A landscape with many valleys, sampled at points; each row gives a point and its height.
From any point a ball rolls to the lowest of the 2 points nearest to it. It stops when none of these is lower. Distance is the straight distance between rows; heights are no part of it.
(1172) height 517: [ 93 108  85 105 103  85 111  90 113  87 100  49  84  76  92  99 109 152
  71 111 138 101  94  99 115 127  78 114  84 100 125 134  57  86 103  68
 106 100  98 108  93 109 108  82  90 108 108  97  99  87 121 110  67 101]
(990) height 458: [112  83 107 115  94 103  71 101  98 103 100  82 106  94  83 105 114 110
  63 124  95 113  59 111 131  87  68  94 115 112  93 114 112  87  76  71
 129 111  93  94 101  91  97  92  94 139  65  79  72  83  84 123  88  97]
(727) height 309: [102 104 125  85  93  97 106  84  82 102 101 125 109 120 105  99  85  56
 118  96  95 100 118 107  75 102 117  91 109 106  87  94 126 115 113 129
  95 118 107  88  90  97  93  98 104  93  97 123  97 125  99  90 133  97]
(324) height 204: [ 76  95  40 121 101 142  74 138  99 103  79  94 100  95  80  96  94 134
  89 104  83 101  57  82 131 114 106  81  74  87 106  86  73  68 102  76
  79 107 139  83  86 140 102 122 101 100  95  93 124 102 122 112 125  77]
(784) height 236: [ 75  88 105 102 110  91 109 104 121  93  98 127  88 121 122  97 103  90
 124  82  70 101 129  82  79  91 129 113 103 106  96  80 111 107 112 139
  77  85  97 100 113  86  95 111  93  66 139 100 107 116  89  97  79 105]
(707) height 254: [ 86  87  34 124  99 138  86 141 106 101  76  77  92  86  76  96 102 144
  82 107  92 109  51  86 139 128  98  92  73  93 116  92  58  75 100  63
  69 103 127  99  91 131 102 128 100 104  92  82 119  84 131 109 114  81]
(119) height 325: [101  92 109  94 105  93  92  97 108 104  91 126  89 124 113 101 109  69
 100 113  60 109 127  93  78  89 109 113 118 104  86  93 120  89 110 124
  86  94  94  81  98  71  96 113 102  82 107  97  91 114  82 102 103 108]
(340) height 396: [110 129 104  85  78 107 122  77  59 113 126  89 135  94  83  90  56  76
 112  79 160  82 113 115  75 103  97  65  84  85  98  96  97 127 108  88
 100 106 108 108  97 145  92  61 104  88  98 123 120 117 116  91 127 100]
(609) height 431: [111  95 106 118  95 108  55 113  86 105 104  86 105  95  84 105 116 116
  77 119  98 106  46 112 141  81  78  86 108 108  92 107 120  74  86  66
 145 126 106  90  96 126 100  90  93 144  73  84  82  85  95 120  86  80]
(1178) height 286: [ 96  98  92 102 114  86  60 121  84  82  88  83  57 103  91 113 120 104
  69 150 120 114  93  98  97  89  86 108 104 123 105 111  93  73 129  62
  99 138  90 107  73 121 120  99  97 128 109 102  91  82 105 105  96 114]
(247) height 679: [108 129 110  78  89 105 117  87  66 110  94  90 101 104  77  92  79  52
  92 137 122  84  94 142  63 109 105 104 115 120  89 137 107 109 124 129
  91 116 114  94  60  77  91  87 104 104  97 150  78 111 114  91 141  98]
(39) height 360: [105  94 111  94 107  87  82 102 109  99  90 114  80 120 106 104 124  77
  85 129  61 113 125  93  85  84  97 113 123 106  92  98 111  79 111 106
  91  97  85  83  96  73 103 113 101  93 106  87  86 106  78 107  93 113]
(1175) height 472: [ 90 111 115  93  95  77 102  90  79  90 111  79  96 118 105  95  97 127
 107  75 122  84 103 105  93 110 114  91  81  98  94 109  98  88 126  94
 115 111 110  89  91 140 100  84  96  99 124 118 108 117 117  98  88  75]
(99) height 407: [115 101  70 100 103 102 123 108 115 109 107 113  98  50 124 104  98 106
 127  78 144  92 114  70  98  94  84 137  71  86 136  88  76 137  98  96
  76 106  72 182 126 110 102 101 103  97 104  82 114  40 115  70  86 128]
(571) height 262: [ 81  83  53 116 118 145  70 120 109 103  71 154 104  95 106 115  87 101
 116  92  69 105  76  67 115  84 104  81  88  88 109  55 112 119  78 107
  75 113 115 116 115 122 106 117 121 115  74  81 134  79 104  85 145 120]
(438) height 279: [ 92  84 110 100 104  96 102  95 121 105  93 140 100 124 123  98 101  62
 118  95  51 107 137  84  75  89 124 112 118 103  90  80 132 105 104 147
  74  83  96  89 111  63  92 118  97  61 125  92  98 124  76  97 102 110]
(959) height 382: [ 71  84  76 116 114 118 100 125 132  97  87 138  96 102 132 103 111 121
 140  62  60 100 107  69 106  90 132 104  84  97 114  62 102 129  92 126
  72  88  92 137 134  95  99 127 101  89 130  78 126  82 108  92  84 107]
(922) height 564: [118 108 125 101  85 102  76 104  65 110 115 125 116 113  94 106  81  86
 116  94 114  89  85 105 105  81 100  51 108  94  80  71 131 102 101  72
 142 135 108  94  93 142 110  94  97 143  71  93 113  84 101 106 126  90]
(138) height 274: [112  82  81  97 116 102 110 115 140  84  87  95  69  63 102 120 107  94
  79 137 125 119 122  91 105 111  78 150 115 106 144 102  75 111  97  83
  64 105  74 150 102  71 120 115  89 103  85  76  87  57 108  93  86 144]
(218) height 393: [120 109 116  79 102 101  95  88  87 110  95 103  93 120  91  92 113  48
  85 146  71  97 115 124  74  93 100 120 132 122  79 136 107  90 120 125
  84  92  97  68  71  42  92 112 106  82 111 125  69 117  86  95 122 110]
(1284) height 222: [ 96  94 104  97 101  95 107  87  89  99 103 125  98 101 111 108  79  89
 106  92 118  90 107  86  77  93  91  96  96  93  99  80 112 110  97  99
  98 116 103 122  99 114 104  87 106 107  84  98 106  85 104  94 119 115]
(711) height 532: [113 105 119 102  82 105  73 106  60 120 112 102 109 108  82 104  83  84
  90 114 129  83  72 117 107  75  78  58 107 104  78  97 122  93 105  65
 142 142 108 106  80 128 107  86  93 147  67 104  92  79 110 109 114  93]
(274) height 410: [119  92 117  98 107  89  60 111  96  98  91 100  88 116  94 106 138  79
  74 152  64 113 104  99 106  69  79 105 129 116  87 106 116  75 107  83
 107 109  79  81  92  83 107 116  99 115  95  85  75  97  72 115  89 109]
(244) height 225: [106  87  80 107 112 104 110 119 143  86  85  90  74  72  99 112 118 110
  84 119 108 122 120  89 112 116  90 140 105 107 140  96  71 109  99  87
  68  93  80 141 114  75 111 123  93 102  95  71  95  65 112  98  79 133]
(747) height 191: [ 79  93 103  97 106  98 100  96 101  96  91 124 103 125 115  95  86  94
 124  76  81  99 117  87  87 101 130  99  97 102  94  82 117 108 116 136
  84 101 108  87 104 111  94 106 100  75 124 112 115 130 100  91 109  97]
(627) height 206: [ 85  85  75 108 114 122  67 118  97 101  77 154  93 106 112 113  86  91
 111 103  72 106  94  70  95  83 108  87  95  98 100  57 124 103  95 108
  83 122 113 110 106 118 106 113 116 109  82  85 123  88 100  93 134 116]
(1189) height 261: [ 94 102 116 101  95  82 119  84 122  90 109  83 106  98 108  96 108 131
 100  81  92 103 109 100 105 113 101 105  96  91 101 105  97  98  82 102
 112  74  94  90 115  89  94  91 100  99 102  93  94 106  90 111  70  87]
(631) height 192: [109 104 118  94  87  96 137  84 111  91 124  90 138  86 105  89  95 127
 118  44  99  95 105  99 111 119 109  87  84  79 100  90 112 128  58 105
 119  56  97 100 135  91  88  83 106  93 102  81 103 113  77 102  76  82]
(268) height 303: [ 83  89  61 112 113 132  87 116 117 101  77 139 103  93 118 111  99 119
 125  70  73 104  82  69 118  99 114  88  78  82 116  60 105 126  79 107
  81 101 104 128 130 114 104 117 118 114  91  72 132  77 109  84 124 112]
(1167) height 400: [107 102 113 110  99  92  59 111  82  97 101  96  90 105  95 106 119 114
  91 120  94 105  70 105 119  86  88  85 104 109  91  97 116  70 105  68
 135 130 101  88  90 134 107  99  96 136  84  92  93  89  99 115  87  82]
(547) height 494: [ 97 114 100  99  99  66 123  86  96  88 124  54  92  81 102  98 107 146
  92  87 150  85 107  96 100 120  87 103  77  93 115 126  70  88 107  65
 113  94  91 117 102 125 106  71  95 105 124 100 104  86 111 104  55  93]
(655) height 656: [111 103 104 100  94 117  80 108 104  99  91 130 129 112 101  91  92  94
 120  88  44 115  95  97 121  88 115  82 123  80  87  74 139 112  72 132
 115  93 120  47 112  96  97 119 112  95  77  92 114 142  73 108 131  81]
(925) height 507: [ 78 101 111  88 118  62 141  84 108  87 124  83  90  92  97  93  97  98
 107  78 136  90 132 107  76 109 116 128  82 101 100 121  85 111 115 130
  83  79  95 108  88  98  96  86  88  60 148 130  94 107  90  87  61  94]
(791) height 69: [ 80  81  87 108 114  95  85 112 106  95  87 141  69 108 130 114 101  83
 114 101  84 104 118  69  73  86 113 111 102 106 108  69 112 103 110 112
  72 115  92 134 106 101 108 110 104  94 117  85 107  77 102  87 107 126]
(441) height 516: [124  88  93 107  90 116 118  86 124  99  92 101 104  69  93 102 103 112
  76  97 108 107  89  97 112 113  71 110  94  94 118  99  97 117  62  79
 108  85  88 131 121  72  98  96 104 125  53  65  80  70  86 106  98 114]
(728) height 183: [ 78  89  64 116 111 106  80 126 111 102  78 111  68 109 113 105 106 104
  91 116  77 114 106  73  93 103 116 116  95 104 108  84  76  80 119  94
  64  99 103 110  90 106 107 123  97  83 130  87 115  92 107  95 101 116]
(265) height 792: [114 114 136  94  81  84 110  79  69 109 129  89 122 106 101  98  86  97
 104  86 126  88 105 117  97 102  95  72 105  95  88 102 112 101 101  79
 132 105  96  87  97 121  98  83  92 111  93 108 101 105 104 107 107  81]
(684) height 575: [103 100  93  97 111  93 137 114 135  89 117  86 102  66 105  97 131 143
 121  51 111  97 117  83 108 112 110 120  67  97 129  89  76 126  96 103
  97  74  83 154 135  92  95 106 104 101 125  79 105  67 105  93  36 100]
(751) height 672: [126 106 120 101  89 113  74 109  96 107 100 115 128 110  99  88 104  96
 107 100  45 113  80 112 129  85 102  87 132  92  77  94 138 104  68 124
 135  92 111  39 107  89  93 120 106  97  74  94  94 140  74 120 117  70]
(847) height 216: [ 82 100  65 105 108 142  77 109  96 102  81 121 123  98  83  98  71 117
 106  82  87  93  74  90 117  96  99  64  86  79 101  80 109 108  93 108
  99 111 137  73  98 138 101  99 111 107  76 105 130 118 111  94 144  95]
(653) height 448: [ 88 116 101  98 100  82  95  92  74  92  99  75  78 111  96  95  96 122
  91  97 133  87  96 109  87 110 103  97  83 106  99 123  87  78 134  85
 114 122 112  94  74 134 105  80  95 105 121 127 102 107 124  95 101  88]
(1163) height 378: [ 98  91  72 109 109 118 119 111 131 105 100 118  96  66 126 104 116 121
 131  60 111  98 112  70 108  96 104 128  72  93 137  79  86 141  95 111
  74  95  76 174 135  95  99 120 102 100 112  80 117  51 117  82  82 119]
(1265) height 76: [ 99 105  70 104  89 140 124  78 113 107  91  76 140  76  87  83  66 139
  87  66 106  88  76 107 122 120  78  81  73  67 112 116  86 125  68 100
 102  67 127  78 112  95  86  79 108  88  75 101 120 127 110 103 123  94]
(451) height 560: [ 85  99 102  96 112  85 141 109 144  81 114  81  98  79 103  93 122 140
 114  64  98  99 127  89 106 112 112 123  75  99 117 103  72 115  96 116
  91  66  92 126 122  82  92 105  92  84 133  92 103  90  98 102  29  94]
(594) height 128: [ 84  87  79 111 113 100  78 119 107  99  80 128  68 109 118 109 107  92
  97 116  78 111 115  73  83  93 112 116 101 110 106  77  99  89 116 104
  72 110  98 117  96 100 109 115 103  92 119  86 106  86  99  93 104 123]
(232) height 171: [111  88  84 113 107 107 107 125 148  88  80  89  79  86  93 107 130 117
  81 112  81 130 115  96 121 122  96 128 106 103 131  89  78 102  90  84
  75  81  83 129 126  65 103 126  96 103  93  60  93  74 101 108  78 124]
(1110) height 452: [118  94 114 101 101 101  50 117  76 112  96  97  94 115  81 105 123  71
  69 159  86 103  82 107 119  59  70  94 124 128  77 122 120  72 110  80
 116 131  91  87  84  92 107 109  98 131  83 100  63  92  85 109  97 103]
(613) height 433: [109 105  79  97 101  93 130  99  93 106 115 105  98  64 120 103  81 104
 118  81 154  83 112  75  90  97  84 117  72  81 117  90  80 125  97  83
  86 102  83 164 119 126 102  81 107  95 103  91 119  51 110  78  86 121]
(618) height 142: [101  85 101  90 112  85  93 100 101  85  97 103  67  92  98 119 107  77
  79 145 118 108 115  96  77  85  78 121 121 114 111 108  94  92 102  81
  87 117  80 123  86  79 117  94  97 115  88  92  74  74  90 104  99 128]
(107) height 711: [128 105 131  97  92 101  68 106  87 121 108  81 118 111  93  91 122  87
  82 128  63 107  61 127 141  77  74  92 131 116  71 133 117  81  85 106
 141  98 102  44  91  85  88 112  97 101  84 110  73 128  98 120  86  78]
(1036) height 453: [111 109  85  97  98  87 133  92  92 100 118  86 101  67 108  96  86 119
 107  76 153  83 113  82  95 111  84 110  69  83 116 102  76 112  95  77
  97  90  90 145 120 123 102  76 104  97 101  88 114  67 109  87  72 107]
(183) height 487: [ 86 103 128  84 104  63 136  75 107  88 129  86 102 103 102  90 101  90
 110  76 116 100 136 114  81 109 115 118  95 103  88 117 104 112 108 134
  89  76  92  90  97  89  87  95  90  64 135 125  88 122  85  97  68  81]
(593) height 269: [ 85  97  75 102 105 118  95  96  91  99  86 120 100  95 104 104  75 110
 100  92 115  91  88  81  90  94  88  90  81  88 104  83 103 113  99  94
  91 120 113 120  94 128 103  89 111 112  81  98 118  86 118  93 128 117]
(168) height 326: [ 81  97  85 112  94  99 120 104 135  97  92  75  99 106  99  92 107 133
  91  97  74 109 106 100 110 120 105 116  92  92 104 111  64  82  91 108
  83  62 107  82 108  72  91 115  92  74 113  95 105 122  99 112  74  92]
(409) height 224: [101 106 120  95  93  80 140  89 115  88 129  80 122  89 106  92 107 135
 115  53 107  92 115  97 105 116 106  98  81  87 101  98  98 115  79  96
 115  60  91 107 129  99  94  83  98  94 113  86 101  97  83 103  51  80]
(133) height 358: [119 105 136  76  88 101 107  81  80 104 104 129 117 118 110  94  91  32
 115 114  74 107 121 116  77 105 115  93 126 112  78 108 131 121 107 143
  90 109 100  75  89  68  87 110 108  89  95 123  83 132  91  96 138  92]
(633) height 263: [ 94 120 111  91  98  94 112  82  82 100  94  85  91 118  94  87  91  83
  98 105 108  97 112 123  79 120 127 115 100 117  88 127  96  93 134 131
  88  99 111  76  75  92  90  93  98  78 126 145  93 134 109  89 117  85]
(1169) height 551: [ 72  93  78 108 116  97 111 100 118  98  88  96  69 106 108  99  95  96
  97 106 106 102 121  91  78 108 119 133  96 107 107 109  68  86 119 120
  68  86  99 109  86  83 103 106  89  64 139 114 102 105 101  92  92 118]
(338) height 359: [ 82  89  71 115 113 124 107 117 128 102  90 129  95  83 128 105 111 121
 135  60  91  97 105  65 108  94 116 115  75  95 128  73  92 139  94 117
  71  95  83 157 134  98 101 123 104  99 119  81 124  63 117  85  92 116]
(918) height 435: [108 123 112  88  89  87 126  77  62 109 122  86 104 102  91  97  72  79
 102  96 161  78 113 120  65 102  98  85  88  93  93 106  96 107 118  88
 109 114 103 117  82 128  99  69  98  96 106 127 101  96 113  91 118 100]
(799) height 479: [113  92 123 100  92  95  66 106  73 111 104  96  98 109  86 107 109  76
  80 140 105  97  79 115 110  68  68  84 124 124  79 118 117  82 103  79
 127 134  93  94  85  97 104  99  96 138  72 104  69  87  95 110 101  99]
(971) height 805: [119 111 135 101  80  84 124  78  72 108 144  84 128  98 104 100  87 108
 109  72 135  85 109 112 100 105  99  71  99  86  94  90 108 100  88  66
 136  82  84  99 119 121  97  77  93 105 100  92 112  93  91 112  88  83]
(1216) height 697: [125 100 125  98  81 117  69 102  84 123 110  91 135  99  88  89  94  90
  78 113  75 106  55 131 142  81  70  83 128 105  72 132 127 100  67 113
 142  97 116  47  94  76  84 106  98 109  68 113  73 128  96 125 109  78]
(1133) height 386: [ 73  80  65 122 104 118 109 120 132 109  78 117  98 110 116  95  99 106
 110  85  59 106 109  78 104 106 117 110  92  93 109  81  77  98  94 118
  59  72 105 110 116  79  96 134  93  68 121  88 120 109 100  96  98 111]
(916) height 409: [ 77  90  81 107 112 108  85 125 121  94  85 139  99 118 127 102 104 112
 134  76  45 105 106  70 102  88 136  95  96  94  96  55 119 104  98 127
  83  89 106 101 126 106  99 124 105  85 125  77 127 106  94  96  94  98]
(947) height 432: [113 104 148  76  96  68 124  71  88  97 129  98 104 104 105 102 110  52
 105 116 107 101 129 129  75 103  97 106 127 110  81 127 112  99 104 123
 101  88  80  81  90  64  91 102  99  84 103 127  66 112  88 100 107  92]
(1020) height 260: [ 94  99 111  90  97  95 117  79  88 103 107 123 112 107 106 104  75  74
 112  90 120  89 116  97  71  96 101  93  99  94  96  87 117 118 101 114
  94 112 103 113  95 109  96  86 103  93  91 115 102 103 103  89 128 111]
(790) height 528: [ 70  95  91 100 111  89 134  89 123  93 104  90  91  96 108  95  93 117
 103  80 113  92 123  94  90 111 111 125  83  98 107 114  75 103 107 128
  75  74 102 107  98  90  95 100  91  61 132 115 101 110 103  94  70 100]
(308) height 214: [ 87 111 100  99 102 103 107  91  88 104  84  97  94 128  97  81  87  76
 111  96  93  95 115 111  79 121 148 115  99 117  89 111  97  96 146 143
  73  96 118  78  77  96  87 102  98  69 145 144 110 141 105  82 123  89]
(214) height 113: [ 94 107  63 100  90 149 109  83 102 109  90  81 141  80  78  84  55 128
  84  75 116  86  74 106 113 109  71  69  78  71 108 110  91 128  80 100
  99  84 131  78  98 111  90  74 110  96  69 109 126 126 118  98 135  99]
(913) height 488: [110  85 106 108  93 100  97  91 111  95  95  99  97  89  94 107 108 105
  73 115  92 110  88 102 110 100  72 103 113 104 104 102 106 100  71  80
 111  96  88 105 112  77 101  95  98 128  63  74  77  78  82 118  92 107]
(464) height 297: [ 90 117 101  93 105  89 108  83  93  98  95  75  81 116  92  90  99  92
  86 115 109  97 114 124  81 115 115 125 103 116  93 136  80  78 130 121
  87  89 105  71  73  81  95  96  94  72 125 142  90 125 105  96 105  96]
(499) height 777: [121 115 153  94  79  74 100  89  73 106 122  95 113 124 109 101 102  89
 121  91 105  95 101 122 108  97 113  70 114 104  76  98 119  96 115  91
 143 114  91  70  94 129 105  98  90 117 104 109 100 117 105 103  99  65]
(402) height 493: [ 92 114 118  87  89  84 112  88  73  90 122  92 125 117 102  92  83 115
 125  53 124  82 110  97  96 109 123  78  79  92  94  90 106 115 119 101
 107 106 110  89 105 147  97  81  96  96 128 110 121 127 112  95 100  77]
(814) height 329: [ 95  94  66 106 109 130  98 114 119  98  88 132 108  88 121 107 114 131
 134  48  86 102  84  69 120 102 120  93  69  81 122  63 103 138  76 103
  91  97  91 146 143 110 102 112 122 121  98  63 125  67 110  81 108 110]
(1112) height 223: [ 92  97  97  98 115  82  79 108  88  83  91  95  57 103 101 117 115  89
  81 138 118 110 108  96  79  90  94 113 109 117 104 105  94  80 124  78
  95 129  89 113  82 107 118  96  99 118 107 103  89  82  98  99 100 120]
(312) height 542: [ 69  92  89 103 114  89 139 106 141  88 103  88  86  91 105  93 108 121
 109  79 102  98 129  90  94 109 116 131  82 101 115 111  62 104 105 126
  71  67  98 115 106  79  97 111  85  58 144 106 104 102 101  99  48 105]
(193) height 654: [106 118  99  82 105 101 111  89  78 107  93  91  85 101  78 100  86  57
  86 149 122  86 100 135  54 101 104 129 122 123  95 137  94  92 125 127
  83 112 108  99  59  61 100  87 103  95 102 147  74 100 100  90 127 113]
(851) height 256: [ 81  98  66 100 104 136  88  98  94 104  79 120 118  97  91 101  66 110
  98  90 106  88  80  87  96  93  86  75  84  85 101  85 105 117  98 105
  92 117 124  98  92 131  98  89 113 108  72 109 126 107 119  91 143 113]
(803) height 505: [114  99 126  97  82 107  70 110  63 124 110 100 110 113  80 107  86  70
  87 133 120  87  73 122 109  69  70  65 118 120  71 118 125  91 103  81
 134 143 102 101  80 101 103  94  95 144  66 111  70  86 106 106 114  96]
(1256) height 414: [100 113 113 100  97  80  81  99  68  98 103  73  76 109  92 102 107 111
  87 116 134  91  84 121  97  94  89  86  95 113  94 123  94  73 133  64
 131 135 103  96  71 133 109  81  90 129 106 122  92  93 121 100  96  90]
(662) height 345: [101  97 100 109 107  91  47 123  73  92  94  86  70 105  87 112 122 101
  73 145 114 110  78 103 115  80  81  91 105 124  95 108 109  68 124  58
 116 147  95 102  75 133 116  99  95 141  95 100  86  82 104 110  92  98]
(1002) height 598: [ 92  99  92  89 127  80 101  96 110  89  91  93  65  98  95 110 111  63
  83 148 116 100 124 107  60  97 114 148 121 112 110 122  76  78 127 113
  73  97  88 111  74  58 119  89  93  78 135 122  85  92  84  88  99 133]
(200) height 576: [ 84  99  96  95 121  78 109  93 112  88  99  95  66  99 102 106 106  80
  92 123 119 100 129 100  68 100 110 137 107 110 108 117  80  84 120 116
  79  96  88 109  86  76 110  93  92  76 130 117  88  98  91  89  90 122]
(462) height 417: [ 77  85  73 116 108 117  85 119 116 111  77 139  99 121 118  99  94  91
 116  92  48 105 109  73  96  92 124  98  99  93  98  65 107  96 101 125
  70  89 111  96 111  97 100 129 100  74 116  86 125 114  92  95 116 111]
(54) height 161: [ 74  94  43 115 109 150  75 127  99 105  74 108 110  94  80  97  81 124
  93  97  86  94  60  83 127 100 100  75  75  82 102  82  83  84  98  91
  85 108 139  84  90 138 102 117 107 104  81  98 129 105 117 105 139  89]
(574) height 747: [129 110 138 108  93  81  74 110  93 100 118  88 111 112 103 106 134 117
 123 100  71 107  59 114 134  83 108  83 130  99  79  87 129  73  82  82
 171 106  89  68 101 130 105 100 102 124  90  84  99 113  88 112  74  61]
(149) height 762: [122 115 148 100  84  69  87 102  83 101 123  85 112 121 109 103 121 116
 128  89  93  95  82 118 121  93 117  74 119 100  79  94 121  79 106  80
 159 113  92  70  97 142 107  97  94 120 106  99 108 121 105 106  77  56]
(392) height 684: [122  95 119 103  85 117  77 100  96 111 103 106 133 100  94  90 100  97
  90 100  58 110  66 121 133  86  85  86 128  94  76 108 132 108  56 114
 137  88 113  47 107  73  87 109 103 104  65  98  84 128  77 126 118  78]
(523) height 348: [ 98 105  97  91 105  97 102  89 101 108  92  96  86 119  94  92 107  73
  80 131  80 105 120 115  79 101 104 127 119 111  88 127  86  79 117 122
  78  81  99  69  77  52  95 109  96  66 117 121  84 123  87 101 112 111]
(283) height 116: [103 107  90 105  84 122 119  80 115 101 101  71 141  84  93  84  82 149
  91  59  93  94  75 114 131 126  96  82  79  71 106 115  99 119  57 100
 120  64 122  66 120  90  84  82 106  91  86  92 111 134  97 112 106  78]
(761) height 165: [104  91  70 121  94 113 110 111 136  96  80  61  89  84  74  96 117 143
  67 115  96 119  80 107 135 138  84 117  92 101 126 113  52  89  89  70
  87  82 105 102 108  79  97 117  92 102  86  75  99  92 111 119  80 100]
(506) height 385: [122 103 150  77  92  81 104  84  90 101 114 113 105 122 115  97 115  50
 113 114  67 110 127 115  79  95 105 101 136 111  74 111 130 100 107 130
 101  94  81  67 100  62  92 116 103  87 104 112  74 126  84 102 106  90]
(135) height 153: [113 106  95 102  87 114 123  87 113  97 105  81 132  84  97  87  99 152
 108  49 100  93  80 100 126 128 104  81  72  75 112 102  98 119  59  88
 129  69 109  95 133  98  92  77 113 103  92  73 108 113  91 103  88  85]
(741) height 308: [ 98 107 108  87  89 112 121  71  88 108 118 121 146  96  98  99  64  72
 117  71 119  94 115  99  81  97  98  74  98  84  99  81 119 142  89 119
  90 101 112  99 106 118  93  79 109  89  88 120 117 126 101  85 136 107]
(398) height 734: [131 108 141 105  99  87  66 114  86 110 112  86 107 114  96 104 138  97
 107 123  69 107  57 116 139  71  92  87 132 109  78 104 127  67  93  86
 161 112  88  61  94 123 105 106  98 123  88  96  89 113  93 112  68  70]
(121) height 278: [ 81  99  83 106 112  83  84 123 115  77  92  70  65  97 107 108 124 147
  86 110 106 112 102  81 110 118 110 110  87 108 116 104  72  80 121  73
  92 107  95 107  98 124 110 103 103 107 131  89 109  86 120 105  72  95]
(563) height 152: [ 78  94  90 103 104 111 102  95 102 107  81 117 102 124 108  91  82  84
 113  89  81  98 115  94  86 107 130 102  97 103  92  93 104 100 117 137
  75  95 115  82  91  99  89 108 101  65 124 123 116 137 101  91 125 102]
(468) height 723: [134 105 148  99  94  86  74 105  83 118 114  78 114 113  99  99 132  88
  99 123  71 107  57 125 140  72  80  85 136 114  73 123 121  76  89  94
 156 102  91  51  93 102  99 107  97 116  86 106  80 120  99 114  76  74]
(281) height 100: [118  91  84 117  94 112 115 111 153  91  81  71  96  85  76 100 131 130
  75 110  79 130  96 114 134 135  87 123  99 102 129 106  66  99  75  79
  91  70  90 109 128  50  94 125  96 102  78  65  85  90  94 115  77 112]
(23) height 288: [ 89 100 105 102  94  93 121  80 120  97 101  85 106  98 105  93  96 123
  88  88  92 102 109 106 103 114  95 110  95  90 100 114  92  97  81 113
  98  71 104  79 108  79  89  97  97  83  95 102  94 119  96 112  86  91]
(1231) height 219: [ 97  89  50 126  95 120  95 129 123  97  77  58  87  85  69  95 111 150
  66 118 100 116  62 100 139 139  87 107  87 103 120 112  49  79  99  58
  78  95 114 100  93 108 102 120  92 103  93  79 106  87 123 117  92  90]
(604) height 461: [ 98 102 137  83 101  65 132  68  99  97 131  95 105  98 105  98  99  71
 104  96 116 100 135 119  76 107 102 112 111 100  85 120 109 106  99 126
  93  83  86  91  94  75  90  95  94  75 110 124  77 114  87  97  96  92]
(1138) height 539: [130  91 101 101  91 115 132  85 129 101 100 115 114  67 104 101 107 103
 101  69 107 105 104  92 110 113  86 107  84  85 122  86 103 126  56  90
 114  70  81 145 139  70  96  98 113 117  60  58  87  68  79  92  95 115]
(478) height 590: [119  95 129  98  91 101  74 109  74 105 107 145 113 116  98 113  89  70
 120 104  95  94  95  97  97  74 101  62 121  99  76  63 142 103  96  87
 131 137 103  94  99 122 112 106 104 143  61  89 107  83  87 104 131  96]
(320) height 232: [102  82  89  86 122  91 100 114 121  76  88  90  61  74  98 123 110  83
  71 157 129 117 121  94  92 100  80 144 120 111 134 111  79 100 104  74
  71 115  71 140  87  75 131 102  87 104  97  84  81  65  99  99  90 144]
(660) height 641: [103 100 100  97 103 117  72 112  95  97  87 146 119 115 102  98  88  87
 126  88  55 107  98  86 111  85 119  77 115  88  88  64 142 108  89 127
 110 112 122  64 110 115 103 114 111 105  77  94 119 125  79  98 133  92]
(991) height 350: [110 124 116  83  77 112 119  75  70 116 120 114 142 103  89  99  60  51
 120  84 137  92 117 110  72 100 108  58  98  92  94  84 113 143 107 110
  97 117 111 103  94 132  93  75 109  99  94 125 114 124 111  83 147 104]
(940) height 816: [122 111 116 104  84  90 132  87  72 109 142  80 117  83 104  99  81 113
 112  69 154  78 109 104 100 109  97  74  85  84 100  91  93 102  86  56
 125  74  83 120 135 128  96  65 103  99  96  83 123  78  93 109  76  87]
(864) height 554: [119  96 109  98  94 105 137  91 123 100 112 116 118  75 111 100 104 104
 116  53 106  98 114  86 104 109  98 100  81  79 113  78 106 128  60  97
 112  65  81 145 145  82  98  95 111 108  79  66  98  73  76  90  83 109]
(673) height 454: [101 112 119  96 105  72  79  97  81  93  99  56  77 109  89  97 128 107
  80 135 125 100  84 127 110  91  82  98 108 123  96 144  83  63 129  71
 130 118  92  80  73 110 109  85  88 118 112 129  84 107 112 107  82  96]
(880) height 353: [ 82  89  71 118  96 109 113 120 135 102  83  90  97 108 101  93 111 123
  93  95  60 115 100  90 111 120 112 112  93  90 108  93  63  80  93 100
  70  66 110  93 110  76  95 128  93  75 113  83 114 115  99 107  84  98]
(421) height 143: [ 83  84  94 103 112 106  83 104  96 101  86 158  89 115 123 114  86  72
 126  97  85  97 110  72  74  83 112  94 101 103  98  60 128 112 104 119
  79 128 102 125 105 112 105 104 110 101  96  95 115  88 101  87 131 124]
(30) height 485: [106 114 131  93  91  78  97  79  78 104 111  60  99 105  91  91 108 100
  80 118 120  95  85 137 106  97  75  91 109 117  90 147  93  80 108  87
 131 103  95  72  74  96  96  84  88 107  99 134  76 113 114 108  92  91]
(529) height 471: [100 115 114  88 104  73 122  81  75  98 113  87  84 103  95 103  91  80
  96 112 149  85 115 123  62 102 104 110 101 104  95 118  94  94 127  99
 102 117 100 113  76 105 108  77  95 100 112 134  87  94 105  85 110 103]
(888) height 704: [113 109 125  78  85 103 108  84  71 109 107 105 108 110  88  98  83  55
  93 124 111  90 101 130  74  96  88  88 116 115  82 125 117 110 107 116
 106 119 105  91  73  79  92  93 104 105  78 133  72 109 106 101 135  99]
(69) height 235: [ 77  95  71 111 111  97  84 129 118  87  86  89  67 107 110 106 118 131
  95 108  86 115 104  76 104 111 119 111  87 106 111  90  71  77 120  86
  74 100 100 108  95 117 105 117 101  91 134  86 115  90 116 102  80 101]
(469) height 473: [107 115  89  99  91  88 127  80  87 102 117  67 103  73  99  90  83 131
  89  84 150  82 100  96  95 117  75 102  73  85 114 119  76  99  93  72
 109  92  96 123 104 120 101  67  99  98  96  96 107  82 112  99  77 101]
(821) height 628: [104 108  93  86 117  95 102  94  91 102  91  99  78 103  85 107 102  52
  83 158 111  92 112 119  50  95 109 144 127 122 104 131  89  82 128 117
  74 104  98 103  65  51 110  90  99  88 114 134  78  94  86  88 118 128]
(1177) height 619: [109  96 114  93  97 120  72 109  83 103  95 156 123 112  94 104  78  67
 124  98  76 102  96  92  99  79 105  64 119  94  81  67 148 119  88 115
 113 131 119  79 100 115 107 105 113 125  58  99 112 110  86  95 145 102]

Where does a ball stop that starts at each point below?
(925): (1284)
(138): (281)
(402): (1256)
(441): (618)
(1172): (338)
(398): (563)
(69): (791)
(39): (563)
(751): (563)
(971): (563)
(662): (618)
(506): (1284)
(529): (1284)
(268): (791)
(1189): (1265)

Two balls start at each pair of points below. Name the first point that both come to, or write none.
(218) and (23): none
(547) and (121): none
(1138) and (864): none
(574) and (1167): none
